A landscape with many valleys, sampled at points; each row gives a point and its height.
From any point a ball takes the steepest step (drop divided by distance) to one of its 3 nearest points. It stops when none of these is lower. Distance is the straight distance between rows; heights are no part of it.
Suve: [125 184 128 121 135 119 168 121 100  89 160 123 150 150 110]  (h 6.31)
vese: [145 183  49 183  77 114  92 173  94 118 137  69 104  82 101]  (h 3.11)
Dafe: [176 181 156 130 138 139 168 114 130  70 135 171 136 136 133]  (h 7.57)
Tet: [121 123 136 107 156 149 155 137 102 144 127 169 136 133 143]  (h 7.52)
zilo: [114  87 114 161 135 125  90 140 127 166 106  62 113 119 141]  (h 3.35)
Tiga: [156 119 179  83 107 107 113  92 178 111  98 142 132 143 107]  (h 1.72)
rorob: [ 94 170  78 142 131 123 153 136 101 106 175 113 127 120 127]  (h 3.65)
gine: [108  99 102 144 155 146 132 160  99 161 130 128 119 110 151]  (h 0.77)
moz: [125 104 161  85 137 116 128 117 129 153  99 122 147 152 117]  (h 1.31)
Dires: [143  71 168 105  82 139 124  79 195 125 119 195 141 120 131]  (h 1.94)
naf: [110 189 105 126 133 104 155 140  93  98 165 106 137 150  99]  (h 5.78)
risub: [116 175  51 175 107 124 113 151 103 102 157  85 107 101 127]  (h 3.10)
ruv: [107  35 114 184 110 162 124 114 188 170 134 124 115 117 175]  (h 4.30)
viv: [154 217 152 114 149 100 146 154  76  84 148 119 149 151  88]  (h 5.48)
Bap: [145 106 176  80 121 113 125 101 148 132  97 130 147 151 105]  (h 1.67)
petog: [ 93 155  60 157 122 136 145 139 101 115 165 110 120 106 146]  (h 3.15)
Ked: [118  72 146 106  96 121 139  77 181 132 131 139 159 142 128]  (h 1.03)
fiv: [156 130 171  88 149 148 153 140 118 130 100 182 131 142 134]  (h 3.32)
tetun: [157 137 183  86 148 134 127 135 132 138  82 166 138 144 119]  (h 2.11)
pegif: [147 116  65 194 127 166 107 171  96 151 126 125 110  72 151]  (h 1.14)
mokug: [103  47 115 171 109 131 126  94 181 163 140 112 126 122 163]  (h 1.60)
Niv: [115  80 141 114 105 108 131  82 162 138 131 114 142 145 124]  (h 1.00)
Mufup: [164 153 165 109 151 155 155 130 125 105 111 199 130 135 143]  (h 3.33)
nuli: [105  98 141 109 154 118 126 130 112 175 115 112 140 144 126]  (h 1.51)
Telur: [157 147 198  83 130 110  83 101 188 102  88 148  98 146 110]  (h 1.69)
romu: [ 95  88 119 131 145 117 114 124 124 172 115  80 127 137 139]  (h 0.76)
gab: [ 99 123  92 147 154 148 143 149  94 145 146 139 127 108 154]  (h 2.72)
mak: [146 136 146 109 155 153 166 134 111 126 115 183 143 134 133]  (h 6.10)
verat: [135  94  86 177 143 148  96 176  97 164 103  96 104  89 152]  (h 4.22)
saz: [156 129 188  94 114 109  80  92 208  86 103 153  90 147 120]  (h 1.75)
Nifo: [131 111 163  86 146 116 132 122 118 163  97 137 145 144 122]  (h 2.04)
Bafiz: [113 116  67 177 142 159 123 161 102 146 137 123 108  85 162]  (h 2.81)
kel: [164 135 195  77 134 117 102 118 159 118  84 145 112 143 117]  (h 1.64)
pobof: [115 156 100 133 138 134 174 124 105 103 156 147 144 135 136]  (h 8.51)
Viz: [128 120 165  96 150 126 142 140 109 159 100 151 145 133 121]  (h 3.63)
Tef: [115  94 108 155 151 139 101 161 110 174 113  85 112 114 148]  (h 2.44)
mazez: [102  70 122 135 117 114 130  91 161 153 132  87 136 137 141]  (h 1.09)
nopu: [103 205 111 130 144  93 135 177  64 120 159 105 136 139  90]  (h 4.67)
pomov: [129  87 107 175 141 136  89 164 122 170 107  63 109 112 130]  (h 1.12)
bivu: [146 174 135 121 134 135 176 117 114  79 149 156 151 141 128]  (h 7.17)
mutuk: [129 141  54 185 109 157 120 152  96 119 148 111 100  79 142]  (h 3.04)
kuz: [104  53 145 126  95 139 141  76 183 151 134 167 156 125 141]  (h 1.08)
kugab: [100 184  68 147 119 113 120 160  89 108 158  81 115 114 116]  (h 3.14)
ronof: [ 92 204  92 134 146 100 114 183  70 126 158  95 113 128 105]  (h 3.78)
lodos: [156 104 173 101  97 142  85  78 213  80 118 200 106 120 115]  (h 2.38)
Biso: [124 204  69 157 105 113  81 195  79 131 139  79 101  86 103]  (h 3.12)
pap: [148  90 163  99  81 138 120  65 194 105 118 170 135 134 122]  (h 1.79)
luran: [100  36 124 149 101 149 130  86 183 169 149 137 141 127 160]  (h 1.35)
mez: [103 148  54 174 116 146 134 147 104 110 166 107 108  96 145]  (h 3.09)
Mide: [118  68 102 177 124 125 106 113 152 155 124  52 115 125 145]  (h 4.26)
keb: [103  90 125 129 157 125 111 148 110 173 115  90 124 125 139]  (h 1.38)
fot: [161 206 148 123 136 116 164 129 107  74 147 127 141 152 107]  (h 5.90)
rulo: [132 210 132 117 151  99 140 170  65 107 156 116 140 150  90]  (h 5.26)
gusa: [168 147 194  86 147 136 105 132 153 115  79 173 105 146 123]  (h 1.71)
Muri: [157 118 180  84  95 122  93  73 210  82 112 165 107 139 115]  (h 1.85)
desel: [128 164  40 189 100 133 104 151 107 105 161  89 111  85 126]  (h 3.08)
Muk: [128 150 134 117 145 155 167 126 100 125 133 168 142 133 135]  (h 8.45)
didu: [163 221 154 116 157  97 145 181  62  90 138 143 144 155  88]  (h 5.57)
Gomes: [145 201 136 116 134 103 154 145  94  89 149 113 151 157  96]  (h 5.66)
muda: [102 115 122 117 156 139 145 150  95 153 126 153 141 124 145]  (h 5.28)
Golar: [105  55 137 133 104 126 139  80 180 149 137 132 143 134 149]  (h 1.07)
Nabe: [170 149 180  95 154 148 136 129 134 113  91 191 127 133 130]  (h 2.61)
dogap: [112  89 148 104 125 102 134 108 132 159 114 100 148 148 121]  (h 0.84)
Pokar: [145  99 170  89  91 114 119  76 175 117 114 143 141 144 117]  (h 1.70)
Sofe: [ 93  56 121 155 106 130 129  90 177 156 143 105 124 129 152]  (h 0.74)

Write out the way that a ball takes from each point below.
mak | fiv > tetun > gusa > kel
ruv | mokug > Sofe
Nifo | moz > dogap
lodos | Muri > saz > Telur > kel

Where does a ball stop that starts at each point below?
pap | dogap
Dires | Niv
Tet | gine
Viz | dogap
Dafe | kel
Muk | kel
